Points, in no order, along strands that fork and pass close to each other.
In the rows, zero is written as 128.
Points whose rows are less than 220 apart are linked; no others are. Some points are linked to none.
tez: [156 144  97 144 138 158 126 121 176 134 143 110 134  56  73 142 176 147
 189 114 147 149 202 104 163 191 107 138 119  96 182 113 141 161 120 136
  98 124 157 109 142 150 120 123  96 156 146 136 166 108 128 135 113 171
 112 167 132 147 116 136 119  79 147 130 133 115 134  99 102 155 145  64
 132 131]
divag: [116 131 222 106 139 142 171 121 123 172  74 127 132  94 139 141 131  83
  71 140 101  90  91 161 112 126 142  68 135  90 152 174  68 119 138 162
 122 144  56 148  97 121 132 135  75 147  98 120 122 142 148 136 163  66
 178 146 102 155 141 123 121 174  74 132 145  93 119 103  96  90 131 195
 158 153]
sidu: [129 165  94 161 167 123 134 126 121 108 181 118 102 185  49  97 176 171
 162 111 124 143 143 116 149 113 159  74 122 116 149 100 134 104 118 120
 109 113 121  87 108 131 151 142 118  89 130  78  99  93 131 130 146 124
 111 100 176 146 165 132 131 122 118 154 141 127 160 139 188  99 179 133
 111 128]
Supa: [119 131 125 150 109 153 103 107 142 123 164 124 204  81 136 152  75 175
 109 107 103 105 157 148 163 192  93 153 136  80 152  89 116 133 130 115
 132 141 129 176 170 166 154 110 138 157  68 192 119 120 145 115 134 108
 141 168 101 140 147 159  96 157 157 150 141  95 151 120  79 165  69 126
 119 111]
keva: [129  97 100 120  99  90 100 135 105 140 138 167 179 134 200 124  46  97
  73 138 112 129  98 144 113 138 101 169 162 124  71 151  97 172 126  61
 208  79 120 155 161 108 138 118 149 111 121 160  85 172 140 136 109 142
 146 142  80 103 103 113 128 178 122  98 134 182  70 143 105 180  60 142
 144 113]
zivuk: [165 123 165 139 153  84 121 153  88 164 152 185 149 110 128  80  88  85
  46 149  89 124 122 144 133 150 147  98 130 118 117 138  98 135 111  68
 188  90 105 104 131 148 180 106  87 126  73 131  88 151 160 111 160  86
 154 111 114 142 146 166 123 163 120 143 108 167 125 138 154 143 112 159
 195 120]
roko: [105 138 144 126 127 132 177 106 147 123 114  81 119 108  98 108 174 159
 125  96 106 110 130 129 146 125 117  61 112 121 186 137 155 102 113 138
 110 128  85 116 125 112 114  98  84 141 121 120 122 122 117 142 115 149
 128 155 151 143 151 157 131 148 144 174 139 106 154 115 144  67 168 123
 113 150]
Gad: [153 124 191  95  83 128 148 136 135 180 120 118 134  34 131 145 152  96
 141 106 155 131 155 167 130 108  97 144 128  76 166 176 132 170 115 139
 124 136 135 115 133 111 122  80 102 179 112 115 148 123 116 140 108 160
 138 177  99 130  88 124 149 137 140 106 104 113 102 109  71 130 124 118
 176 141]
Kivo: [114 122 200 122 128 129 176 111 158 153  89 117 131 132 137 135 105 114
  84 144  95  84  69 182 115 132 149  71 142  89 114 163  93 128 126 132
 154 144  62 160 111 127 115 167 111 131  85  98 124 151 157 135 123  89
 172 136 110 138 160 120 157 170  88 143 154  85 103 111 134 138 162 177
 161 156]
fal: [149 132 149 126 160 138 117 170  80 157 136 136  90  80 110 134 178 100
 147 145 166 147 162 115 132 103 146 146 115 132 166 135 118 112 141 156
 110 115 144  76 111 143 150 113  91 147 142 117 128 105 115 113 200 115
 119 107 132 155  95 133  94 110 113 109  90 146 161 112 105  92 141 118
 134 113]
rem: [126 116 193 103  86  79 184 118 118 172 139  90  57 111 140 109 163 113
 112 114 136 125  77 207  88  43 145 106 118  92 122 166 105 130 116 157
 143 134  96 102 117  85 112 120  96 129 109  40 108 120 115 120 142 119
 135 122 135 125  98 116 147 157 110 105  97 111 108 109 133 103 174 170
 157 135]
geri: [103 149 101 134 160 181  72 103  83  98 128 175 167 171 139 169  94 149
 121 143 122 125 141  69 135 173 100 125 144 176 126  76 110  85 153 150
 112 122 132 147 108 161 153 133 142 134 167 200 106 122 136 128 202  83
 125  92 136 124 133 125  67 119 119 149 146 129 161 125 103 121  81 142
  66 103]
litiv: [170 156 143 135 127 123 140 140 164 146 169 144 106 121  78 144 184 128
 171 107 142 136 148 152 133 133 154 113 135  82 148 141 112 174 116 121
 124 130 149 118  98 108 134 146  96 121 133  65 133  93 127 129  95 148
 132 145 153 131 116 102 164 107  98 121 137 123  92 119 140 147 152 130
 170 129]
kanar: [108 120 145 120 151  74 196 125 129 142 105 126  90 195  89  93 160 116
  76 103 103 106  72 147  93  86 170  37 128 114 128 197 105 134 107 134
 113  97  62 159  80 103 104 140  76 122 158  49  60 118 120 129 122 131
 141 131 142 160 183  95 168 123  98 129 111 154  90 149 164  56 161 166
 160 179]
Gurit: [113 153 150 121 158 164 102 123  80 131 114 173 158 153 154 168 104 120
 105 139 115 119 118 103 125 140 125 106 141 133 129 117  84  99 159 164
 125 128 120 138  94 143 166 133 112 148 124 169  99 120 135 126 203  52
 159 108 115 140 113 121  84 153  91 133 140 120 146 124  94 106  87 170
 111 116]
san: [117 142 167 121 119 151 163 101 153 118 122  65  96  61 110 115 182 143
 163 125 130 143 151 137 156 124 116 112 111 123 165 118 138 100 118 157
  96 157 109  97 134 133 116 120 114 146 116 117 177 106 123 153 140 138
 130 138 134 152 135 160 120 137 119 152 154  57 177  96 134  86 175 121
 105 133]
bedo: [127 117 158 138  57 111 101 132  71 135 173 136 166  77 176  89  69 120
  98 116 120 162 145 145 164 106  77 176 118 111 124 128 141 132 130 103
 152 149 143 100 188 132 162  45 141 153  74 174 127 153 113 146 138 117
 134 132 128 111 101 166  96 182 169 133 117 146 131 153  90 131  73 124
 137 113]
Beb: [103  98  74 163 134 117 146 129 191 110  81  90 108 187 125 118 108 144
 120 158 142  88  95 141 107 121 172 155 100 174  82 104 180  98 134 134
 163 124 103 162 163 150  87 211 183  98 113 113 132 140 143 102 112 139
  85  88 102 120 152 136 136  84 158 120  90 128 147 123 180 165 202  93
  96 140]
Mil: [113 138 133 129 132 140 118 110 121 104 137 144 227 110 133 142  82 164
  82  88  81  89 137 117 156 196  81 102 147  90 177 130 118 154 124 110
 147 124 108 189 140 141 141  76 118 147  86 208 100 148 147 131  98 113
 159 179 111 141 160 141 106 169 151 161 160 136 117 134  91 136  66 139
 145 143]
fopil: [106 125  66 183 141  73 149 139 144 135 157 119 139 215 114 150 115 163
  88 113 117  75  59 154  98 131 146  74 130 121 102 116 125 132 137 133
 196  77  72 179 126 132 121 187 107  96 107  97  37 127 138  98 149 113
 100 117 136 148 121 112 111 107 151 124  75 171 103 118 156 145 150 127
 117 129]
naku: [121 110 176 143 127 121 153 117 162 141  82 131 142 155 130 110  73 111
  58 176  68  87  86 168 110 161 172  95 134 122  93 140 124 114 127 100
 177 126  66 159 151 155 121 189 133 117  69 104 131 165 167 114 123  98
 164 115  88 132 186 145 148 178 130 145 147  91 144 130 172 165 167 174
 132 149]
dosos: [177 168 162 128 202 194 116 138 151 141 113 184 130  82  79 139 129 112
 136 167 140 123 185 115 166 203 153 160 141 110 128 118  84 154 116 125
 119 156 148 125 128 183 159 179 147 154 129 138 166  81 160 135 157 102
 129 107  95 150 160 142 130 102  95 121 143  78 166  94 112 173 135 117
 135  88]
Rivo: [124 132 130 146  63  85 128 130  94 135 190  92  85 143 176 123 121 142
 141 117 133 160  97 177 124  36 129 162 113 121 102 105 145 111 150 136
 146 144 146  77 150  97 129  98 131 113  85 110 118 120 104 128 157 103
 108 104 159  88  77 134 110 160 156 107 108 146 122 140 126 132 126 146
 110 100]
poz: [ 97 156 115 155 130 157 108 106 133  92 162  95 118 174 138 138 121 169
 159 141 134 148 109 128 135 117 138 140 120 138 115  67 141  84 152 153
 129 149 133 105 143 150 141 155 164 112 109 150 147 105 137 126 175  87
 128  81 154 116 128 142  99 134 127 142 145  90 177 126 149 138 153 136
  70  93]
Lis: [ 82 129  86 123 120 121 160 115 148  94  95  80  95 215 125 107 152 158
 143 113 134 129  88 116 105  80 149  85 125 151 126 133 174  94 139 145
  86 135 110 147 104 102 100 149 142 105 162  96 120 120 102 131 104 145
 103 105 169 114 141  93 159 103 136 145 128 129 124 161 174  77 177 117
  94 150]
megif: [160 131 138 126 160 132 138 152 159 127 124 152  74 150  92 126 167 113
 162 150 155 132 135 131 129 119 174 149 131 124 114 139 119 148 120 131
 125 148 157 110 100 123 124 180 145 109 157  58 160  94 130 128 116 138
 116 111 134 124 138 100 165  92  91 106 127 107 120 116 161 141 175 115
 148 120]
mutus: [124 164 110 123 125 179  94 122 121  97 174 119 185  75 100 130 141 170
 168  86 115 159 193  80 171 206  65 111 137  98 188 112 126 157 129 135
  87 125 158 125 124 137 171  80  97 158 129 167 140 113 119 153 108 140
 134 170 148 139 119 141 114 112 131 153 169 126 127 128  90 130  86  89
 138 137]
Lobol: [106 145 176 140 123 160 169 112 166 134 124  35  74 101  95 141 197 156
 190 129 172 134 135 157 142  94 165 125 115 109 144 111 121 100 140 206
  94 140 104  97 133 132 113 159 125 128 110  86 159  90 127 148 175 100
 116 103 133 139 109 133 117 116  80 123 140  64 170  90 128  99 200 138
  89 123]
Giviv: [167 147  97 124 223 175  90 142 122 127 104 211 140 168  78 159 147 109
 145 162 157 110 156  66 134 179 154 120 151 151 121 122 107 136 138 136
 121 108 153 149  79 166 140 194 135 133 199 133 118 104 144 106 172 113
  96  97 123 138 146  93 108  58  92 103 121 144 143 101 135 149 134 104
 120 105]
Vume: [161 122 129 134 134 166  97 146 146 166 146 154 137 100 136 211 115 106
 163 140 183 147 146 155 121 131 137 216 134  91 110 112  94 168 145 165
 127 145 180 124 124 151 147 169 131 163 128 147 147  87 125 124 171 112
 141 137  98 110  61 110 100  77  96  68 119 130 105 102  46 198  86 123
 117  85]
Tizad: [144 127 146  95 143 192  94 125 154 112  87 175 104  76 122 140 108 106
 151 181 143 152 182  92 146 181 119 200 131 154 101 118 109 137 131 143
  85 182 171 116 141 189 129 158 177 143 152 154 222 111 136 152 134 130
 129 114  86 136 154 124 135  94 110 128 158  75 175 120 105 183 125 102
 123  87]
Lumum: [140 143 115 158 127  90 150 130 109 127 195 104  39 147  75  81 203 149
 174 115 139 164 158 145 133  55 171 128 101 118 138 105 136 102  99 128
 109 133 150  55 120 111 120 108 122  80 145  39 128  94 119 134 134 157
  86  93 177 139 143 134 136 123 126 109 101 133 154 141 200  99 195 133
 132 138]
Filil: [127 136 102  74 120  99 126 126 110  96 115 122 120 176 156 124 167 130
 156  69 136 154  91  98  92  89 128 101 159 144 138 187 120 167 121 112
  73 122 163 150  75  62 106  82 121 139 201 118  99 137 100 141  62 148
 131 160 154 116 119  69 184 116 113 118 138 170  49 170 114  77  96 140
 145 164]
deril: [ 91 107 134 110  62 133 121  94 142  95 112 109 168 154 196 136  65 160
 131 135 109 125  94 137 134 125 102 165 137 121  89 120 138 122 140 115
 132 158 118 159 165 126 118 119 185 109  95 166 157 162 126 140  84 127
 154 142 115  98 143 121 131 187 154 151 170 107 136 146 129 156  91 147
 106 122]
Pab: [ 94 139 157 166 149 159 152 116 138 117  94  51  88 142 112 128 161 152
 138 151 152 106 108 149 127 104 168 123 102 140 114  95 137  66 163 193
 119 146  76 116 162 167 128 177 157 124  87 117 144 105 148 115 192  72
 126  72 116 153 134 157  90 130  88 134 123  71 198 109 143 105 202 139
  60 109]
gef: [166 140 158 140 201 170 120 140 125 156 106 183 161  77  91 129 103 114
  90 172 101  99 171 123 155 203 153 132 127 121 133 114 100 119 116 107
 143 130 118 142 144 179 164 159 133 163  95 161 137 105 167 105 177  88
 141 112  83 171 184 166 111 130 115 141 121  83 176  98 136 144 133 135
 142 108]
moku: [ 80 101  80 144 124 105 170 128 178 102  79  83  89 182 120  85 136 141
 124 139 133 121 100 130 114  88 157 108 107 174  97 120 190  76 117 125
 125 137 107 140 147 120  71 173 170  92 141  84 134 144 120 116  73 165
  85 101 139 118 154 126 171  98 143 143 109 122 141 150 198 105 208  87
  96 155]
Zodi: [ 99 136 109  86 114 135 144 111 147  93  94  91 100 178 124 139 179 149
 172  99 136 137 104  95 107  99 128  78 144 138 143 160 146 126 122 153
  63 140 129 144  79  84  91 123 124 131 187 113 135 123 110 147  75 158
 125 152 171 110 130  82 181 100 113 146 167 118  97 152 143  70 144 119
 112 160]
direz: [123  90  65 120 152  74 164 150 118 128  77 102 132 160 136 106 145 118
  85 132 121  94  91  96  91 104 147 114 124 191 125 163 157 108 121 114
 119  79 108 154 124  97  77 131 115 128 189 136  80 156  96 112 102 171
  79 125 123 142 144 115 141  93 174 119  83 188 107 145 154  66 129  98
 108 170]
zaz: [175 127 167 155 174 122 111 162  96 173 122 180 141  79 109 101  90  87
  71 174 106 110 153 131 147 160 166 138 110 136 125 122 108 108 116  88
 179 100 118 105 165 177 167 130 113 152  76 147 119 123 159  93 188 100
 151 105  89 162 153 184  93 140 142 137  86 134 167 118 135 151 128 140
 157 118]
Binef: [139 126  47 131 119 121 122 149 170 148 145 101 144 122 118 188 182 150
 192  73 158 112 103 133  86 130 117 124 143 119 158 132 134 186 129 137
 136  76 142 180 127  86  89 145 108 123 176 103  88 142 104 109  84 168
 101 180 138 112  65  86 133  78 154  76  86 193  50 107 101 161 123  85
 130 140]
tazof: [128 118 121 178  89 102 130 134 137 156 151  74  90 100 135 131 129 136
 142 132 150 125 126 185 130  79 146 192  91 125 112  88 172 112 142 137
 163 134 145  98 168 135 105 119 133 131  81 139 135 126 116 117 163 128
  97 112 117 114  98 168  94 124 184 100  66 142 159 100 126 153 158 117
 103  99]
Dukiz: [107 137 182 110 119 127 148 137  89 155 118 133 115 126 176 159 124  95
  94 135 129 118  78 169 100  76 129  95 132 100 123 150  74 109 156 172
 131 136  99 110 108 120 147 131  86 151  93 124 103 132 126 130 206  48
 166 134 121 127  79 113 101 174  81 112 136 120 111 123  77  98  92 183
 134 128]
Beri: [129 129 143 134  64 113 119 114  90 102 169 103 120  98 157  60 107 138
 132 110 110 182 150 108 174 108  71 140 110 131 134 114 176 107 115  93
 109 161 145  68 164 117 145  48 146 128 104 145 154 139 111 154  96 149
 129 127 163 113 126 176 128 168 169 171 144 117 150 153 137 104 121 118
 136 125]
nevo: [164 136 118 138  77 121 109 133 148 145 183  97 125 113 145 152 138 127
 182  93 170 160 124 171 127  97 107 193 125  76  99 125 156 173 131 135
 134 139 189 126 141  88 117 110 131 131 122 114 154 117 101 137  77 165
 124 158 137  88  70 106 136 112 149  79 116 134  82 109  90 186 107 117
 146 105]
Nat: [146 127 100 107 185 132 115 168 130 113  97 178  68 136  92  94 183  84
 151 165 148 154 157  85 131 114 171 150 120 164 105 131 133 121 106 113
  96 151 171  96 100 131 117 160 149 103 206  81 173 117 128 120  98 163
  91 105 142 141 156 104 168  65 111 104 127 120 141 139 167 118 168  93
 150 132]
bibe: [179 157 123 138 153 115 128 130 160 140 184 177 158 127  90 112 135 127
 123 108 112 129 154 146 165 181 125 113 141  87 140 130 128 182 102  72
 152 128 138 128 122 138 153 129 113 120 109 121 120 111 138 135  70 142
 146 155 142 122 155 144 167 136 119 147 149 127  97 133 158 172 133 120
 186 121]
refin: [120 165  93 144 159 164 105 113 113  92 167 122 177 118 107 126 138 171
 134  97 102 142 175  76 168 193  87  86 133 135 183  92 142 117 130 129
 110 117 131 124 121 146 162  91  92 144 125 176 100 114 127 132 146 124
 130 142 145 153 146 166 102 127 147 176 152 131 159 125 130 111 101 101
 101 130]
fimim: [133 108 183 111 117 147 118 141 102 135  90 158  99  56 133  66 107  64
 100 192  96 168 178 103 157 140 126 157 108 173 116 144 141  95 111  94
 103 150 144  74 146 154 147 112 149 146 112 126 194 160 142 144 131 144
 159 113 103 140 160 175 147 171 132 153 142  98 192 144 151 107 132 124
 143 135]
tafe: [120 121 119  81 146 146  85 127  88  80 106 185 124 145 154  77 100  81
 130 164 117 179 168  47 144 144 108 142 134 194 103 131 146 106 127  97
  81 148 181  93 106 141 150 103 161 118 183 160 159 158 127 155 103 145
 139 101 141 103 158 123 162 132 115 158 164 139 152 175 156 105  97 113
 132 122]
zir: [140 163  74 180 129 132 133  99 181  94 212  89 130 162  72 121 151 202
 189 108 118 154 150 123 168 152 133 107 122 101 139  73 166 127 129 122
 133 118 146 110 136 122 133 142 123  86 116 110 132 109 123 128 103 145
 102 137 178 117 149 146 140 116 155 158 157 120 143 119 177 164 169 105
 109 119]
furem: [152 162 110 164 157 137 133 119 189 109 174 143 144 184  76 135 119 162
 140 133 110 111 120 149 155 176 149 123 132  96 117  94 138 144 122 100
 168 140 125 143 138 156 138 186 148 100 101 112 132 100 145 126 105 116
 127 121 144 120 178 140 151 118 129 153 148  90 143 116 181 188 172 125
 124 110]
Dokom: [126 164 165  89 164 147 120 114 122  91 118 193 156 167 125 100 113 112
 118  94 104 153 132  76 151 157 119  64 157 134 135 159 116 170 124 112
  80 137 148 135  53 118 153  80 124 130 155 169 124 129 147 172  76 101
 163 137 166 107 183 105 183 155  68 168 209 128  85 182 137 100  73 164
 161 146]
Diga: [109 150  79 177 123 153  85 115 108 104 194 117 147 149 137 166 118 180
 170 129 140 155 140 102 140 130 117 152 127 145 137  50 130  94 157 158
 137 111 146 115 138 149 158 133 140 111 127 175 111 107 125 115 198 102
 113  99 155 111  94 151  58 113 146 131 140 131 161 120 103 146 105 116
  61  93]
keki: [126 140 183 101  81 139 141 125 139 118 137 110  94 159 168 154 134 126
 167 121 153 142  80 175 107  77 138 132 140  95  96 141  96 139 142 161
 107 165 146 123 106  90 128 147 146 129 114  90 176 105 119 148 118  94
 167 118 148  88  88  86 163 138  77 111 170  79 105 130 110 133 131 168
 136 124]
nake: [103 103 135 126  63 148 105  87 173 112 127 101 187 102 164 153  68 176
 127 113 125 102 128 152 146 171  88 186 129  78 115 104 130 134 131 125
 118 154 132 176 180 163 121 115 177 138  81 179 156 127 136 124  85 139
 144 175  96 115 147 123 103 161 158 132 160  85 143 132  81 183  77 134
 112 103]
Bezo: [ 98 147  93 111 173 171 130  93 141 119  72 125 164 199 116 197 175 152
 158 116 152 102 118  55 103 169 126  87 159 164 143 147 124 128 150 181
  69 124 112 187  65 120 113 161 106 150 196 177 110 122 130 134 150 111
 119 143 153 128 142  73 119  63 101 131 144 135 100 120  87 109 108 135
  89 149]
zarup: [113 123 202  96 113 106 170 102 160 146 105 132 103 162 126 104 118 100
  92 124  94 117  52 167 112 108 146  55 146  99 115 180  85 150 107 134
 126 145  73 160  77  93 111 159 111 115 124  56 129 140 145 151  93 101
 186 133 127 122 166  93 199 168  56 133 193  85  73 135 153 102 163 199
 171 165]
nos: [112 163 200  91 140 127 143  98 132 125 117 154 124 183 123 126 129 128
 120  92 105 131  79 128 127 123 131  43 160  97 139 169  73 161 125 153
  86 149 110 147  49  92 135 119 102 130 130 119 124 119 152 163 108  73
 182 143 157 117 164  84 178 168  54 154 207  97  76 152 125  90 111 216
 153 149]
pifip: [138 155 157  95 116 154  80 123 119  77 162 187 153 182 159 123  84 128
 157 108 125 170 115 105 131 142 104 119 152 116  87 129 104 164 143 112
  99 153 168 132  88 110 160 102 154 108 140 145 158 125 137 159  72  96
 179 122 176  84 137  85 174 156  77 142 217 107  86 179 132 138  66 165
 154 109]
Nugi: [157 101  71 131 173 109 106 176 105 128 118 179  94  96 105  84 147  78
 127 164 144 155 177  87 146 130 139 177 103 175 115 120 165 124 107  73
 137 123 181  77 149 142 115 129 138 107 173 111 151 144 120 107  93 190
  89 119 127 134 139 150 149  81 163 110  79 166 148 141 164 139 146  73
 160 122]
nafum: [ 94 123  75 110  82 106 138 120 141 124 139  59 142 163 165 162 165 183
 174  68 152 129  81 138  85  85 104 102 147 130 137 137 144 154 137 151
 130 100 126 175 126  64  84 105 122 117 147 126  94 147  96 117  91 150
 102 163 148  99  58  79 120 114 162  95 108 171  70 128 105 111 112 107
  99 142]
Nog: [ 86  95 127 127  77 141 108  98 136 102  79 112 142 144 187 134  56 137
 104 176  94 124 113 123 118 135 128 167 119 172  83 104 146  80 146 123
 131 153 109 147 176 157 123 147 195 107  93 167 167 165 150 130 137 121
 147  99  95 110 154 149 112 170 156 154 144 103 174 144 143 139 110 147
  69 118]
rom: [156 139 108 114  72 120  86 144  94 125 208 119 131 104 147 129 157 139
 189  68 164 184 155 122 116  90  82 147 136  91 142 142 143 178 132 130
 110 115 193 111 133  75 131  42 110 124 143 109 125 128 101 131  78 165
 119 162 172  96  48  94 136 119 138  83 119 178  66 146  82 140  83 115
 160 127]
zal: [160  86  69 142 160  92 116 184 112 157 123 161 126  86 118 127 126  86
 123 149 152 119 152 120 117 134 123 186 108 161 137 129 147 150 106  86
 164  88 149 118 154 124 101 132 127 124 168 124 112 141 108  91 112 178
  74 137 109 132 101 146 118  78 177  88  51 193 117 117 134 139 139  79
 157 137]
mik: [142 141 112 107 174 137  80 136  84  91 152 211 174 142 119  83  91  97
 104 129 110 156 178  54 161 171 110 113 141 166 130 126 142 143 125  69
 124 127 180 117 108 152 180  79 141 110 158 179 118 135 134 137 109 139
 133 110 148 116 151 143 133 127 114 162 140 177 127 177 149 138  84 114
 158 121]
von: [105  91  74 173 123 115 122 126 156 127  92 103 145 151 136 158  79 159
 116 151 143  64 116 135  96 138 148 172 106 178 103  93 146  96 147 134
 189 114  91 180 167 161 103 191 175 101 122 152 116 137 139  97 147 140
  90 103  98 128 127 148  82  92 167 114  77 140 146 103 139 165 146  92
  71 118]
vuna: [150 114 148 111  80 101 120 134 118 144 162 134 135 130 192 141  87 101
 108 126 137 147  89 178 119  90 102 181 136  86  77 144 108 166 134 114
 165 129 153 125 145  92 129 107 135 137 104 123 127 139 119 138 114 115
 158 154 108  87  76  99 138 158 121  83 133 143  76 139  86 181  80 147
 168 106]
lomil: [136 108 150 117 127  99 115 133  85 145 123 180 167 131 179 111  59  81
  48 145  94 130 103 140 115 144 115 111 151 135 105 158  93 157 120  95
 180  88 108 146 128 121 148 107 105 128 106 163  83 175 155 131 145 106
 165 133  92 130 118 124 128 180 108 122 137 185  94 148 112 145  65 164
 173 133]
Maba: [148  92  68 118 167  96 120 171 112 140  93 162 166 130 131 134  98  96
  91 143 134  88 126  97 104 157 113 156 136 186 122 152 127 141 113  81
 160  74 121 162 133 117  99 144 134 126 184 153  92 170 110 105 102 173
 100 142  93 139 122 121 121  95 161 115  79 199 100 120 129 130  99  93
 136 151]
sared: [101 107  95 110 138 113 164 126 131 107  60  86 127 124 119 107 158 127
 103 125 111  95 130  90 121 128 110  99 102 181 152 154 180  90 123 131
 107 114  93 124 140 117  84 112 107 144 167 160 129 157 104 131 104 190
 105 150 141 159 154 147 135 106 177 167 126 148 145 136 144  63 138  78
 102 160]
Zabet: [147 101 141 149 122 115 123 157 133 174 131 124 101  96 149 174 111  91
 131 154 165 128 131 190 127  88 151 224 112 113  96 111 127 137 132 146
 159 134 165 113 149 143 125 153 137 149 115 135 138 119 119 113 170 124
 118 118  81 118  85 136  98  99 141  75  75 146 129 105  83 177 124 117
 128 103]
pafu: [ 94  91 156 138 101 137 143 100 138 114  54  94 146 136 150 115  76 129
  65 174  81  80 106 137 103 152 156 116 116 164 106 122 149  65 145 120
 139 144  65 164 174 157 110 163 161 126  75 151 148 170 163 110 134 118
 150 106  77 139 174 147 115 179 157 166 134  99 182 125 159 120 134 163
  74 147]
buzuv: [134 119 166  97 127 114 118 142  94 130 100 174 106 134 153  72  99  74
  94 160  96 164 135 105 124 104 145 118 135 160 111 158 138 107 114  83
 114 136 144  98 114 128 154 111 143 112 133 111 149 167 137 147 109 121
 155 100 127 107 154 138 170 176 110 145 161 129 142 167 170 109 122 153
 153 144]
lizu: [139 126  96 148 113  61 147 135 108 118 172 120  50 182 126  88 164 147
 152 106 133 162 117 164  95  51 171 141 115 117 105 122 131 126 105 112
 127 139 166  88 127  91 111 118 131  70 150  34 118 115 105 115 106 153
  86  81 170 120 120 111 164 119 139  90  83 145 112 156 191 110 172 139
 149 140]
felit: [136 102 151 102 106  64 187 149 133 164 120 105  43 110 126  82 177 100
 115 127 130 134  95 186  87  44 165 121 114 116 111 170 118 128  88 121
 143 127 133 104 126  81  90 123 124 110 148  15 118 121 105 113 100 152
  94 117 127 136 116 114 173 135 125  86  58 136 107 131 168  85 193 142
 174 166]
pase: [129 131 183 129  58  90 171 109 116 178 175  71  91  88 139 120 160 145
 128  93 139 135 107 207 108  51 109 114 111  84 133 137 141 127 137 167
 147 137 112  86 141  88 118  84  97 141  68  86 108 125 104 139 148 124
 122 135 151 119  79 146 126 167 152 121 107 115 126  99 110 116 144 150
 134 123]
Gokit: [112  79  99 137 130 133 118 127 130 135  59 105 133 101 146 162 104 131
 120 168 154  74 145 120 105 148 129 174 102 189 131 103 140  93 145 155
 141 120  91 155 162 169 105 159 156 141 143 172 148 137 126  97 174 149
 103 118  80 161 122 149  71  95 162 122  78 139 166  95 107 130 120 103
  85 119]
Varo: [127 135 212 119 127 146 153 122 126 133 101 114  93  44 113  69 136  85
 119 158  98 157 147 123 171 121 126 124 106 152 145 133 127  88 100 116
 101 167 108  85 133 131 137 105 139 149 107 104 176 127 136 155 139 129
 157 128 127 149 173 188 136 173 106 161 164  54 191 125 153  73 169 137
 129 133]
ludo: [111  94 109 137 127 143 109 136  92 148  90 144 176  83 151 186  87 118
  91 145 143  70 154 111 107 164  98 158 127 159 156 127 107 104 141 146
 144 108  97 163 138 154 128 121 125 146 142 200 100 135 119 108 179 136
 129 139  85 164 103 138  57 120 146 128  94 155 135 102  64 122  59 128
 101 121]
Gumo: [122 109 105 123 130 131 109 137  95 143 107 151 216  84 139 178  90 125
  82 106 131  73 150 107 123 169  69 136 147 129 172 153 103 157 124 119
 153  92 109 180 135 135 134  81 115 155 128 202  86 149 121 116 132 155
 134 180  82 165 109 130  80 135 145 128 112 175 100 126  56 138  52 116
 133 145]
Mavi: [147 144 105 138 174 177  97 132 144 141 125 168 135 145 109 216 145 125
 173 151 170 113 149 105 117 154 152 149 146 113 130 107  86 149 153 181
 131 118 153 144 102 162 147 194 123 140 156 134 134  95 139 114 194  93
 119 108 109 126  85  99  90  69  83  80 126 127 121  92  75 173 112 120
 105  99]
vil: [138 112  70 131 137 149 133 137 186 137  93  92 119  96  98 177 192 145
 190 111 175 118 152 124 121 160 125 141 115 124 162 108 149 158 134 153
 111 118 139 146 129 130  86 157 120 135 171 122 155 125 121 115 105 182
  95 163 130 127  97 114 125  57 153 105 103 139 115  96 107 162 156  66
 123 132]
zigu: [122 150  89 142 132 130  88 122  81  75 178 139 147 144 122  85 114 158
 124 108 101 170 159  66 171 150  83 108 126 152 150  95 165 105 126  93
 118 127 149  89 134 137 163  64 128 118 129 177 121 133 125 143 123 139
 123 117 174 125 144 170 112 135 166 181 147 148 155 164 163  94 112 103
 116 114]
Mib: [127 128 107 104  89  97 139 139  96 139 169  96 145  99 140 137 167 150
 147  67 139 133 131 124 107  92  71 108 142 105 173 163 148 166 133 142
 133  95 134 124 130  73 107  45  91 142 130 123  91 148 100 127 105 168
 107 176 144 129  62 108 117 137 168 108  99 185  83 127  95 102  96 103
 152 140]

A fork is a point with three links, a tip a point with one. Leave the first point through the second and follow the links. Name the first fork or tip that comes.
rom / Mib: zigu
nafum / Mib: Tizad
Pab / poz: Kivo
Lumum / sidu: san
lizu / felit: Giviv
Mil / Gumo: Filil

Follow the links from the first point to the second, and from the first to the third. Name the last point that the two ways share.
bedo / zivuk / megif: zigu
Lis / Dukiz / pifip: Kivo
mik / Maba / pafu: san
nos / Lobol / Beb: Kivo
pafu / zal / tez: san
zivuk / bedo / direz: zigu

Name the points in between on the shortest way along the links from the first point to the second, in order.
naku / Gokit: pafu Nog deril nake Supa Mil Gumo ludo
ludo / sared: Gumo Mil Supa nake deril Nog pafu naku Kivo divag Dukiz Gurit geri Diga poz Pab Lobol san roko
Rivo / Nat: pase rem felit lizu Lumum sidu zir furem bibe litiv megif
Tizad / buzuv: dosos gef zaz zivuk lomil keva vuna nevo rom Mib nafum Binef vil tez mutus refin zigu mik tafe
Nog / pifip: pafu naku Kivo zarup nos Dokom
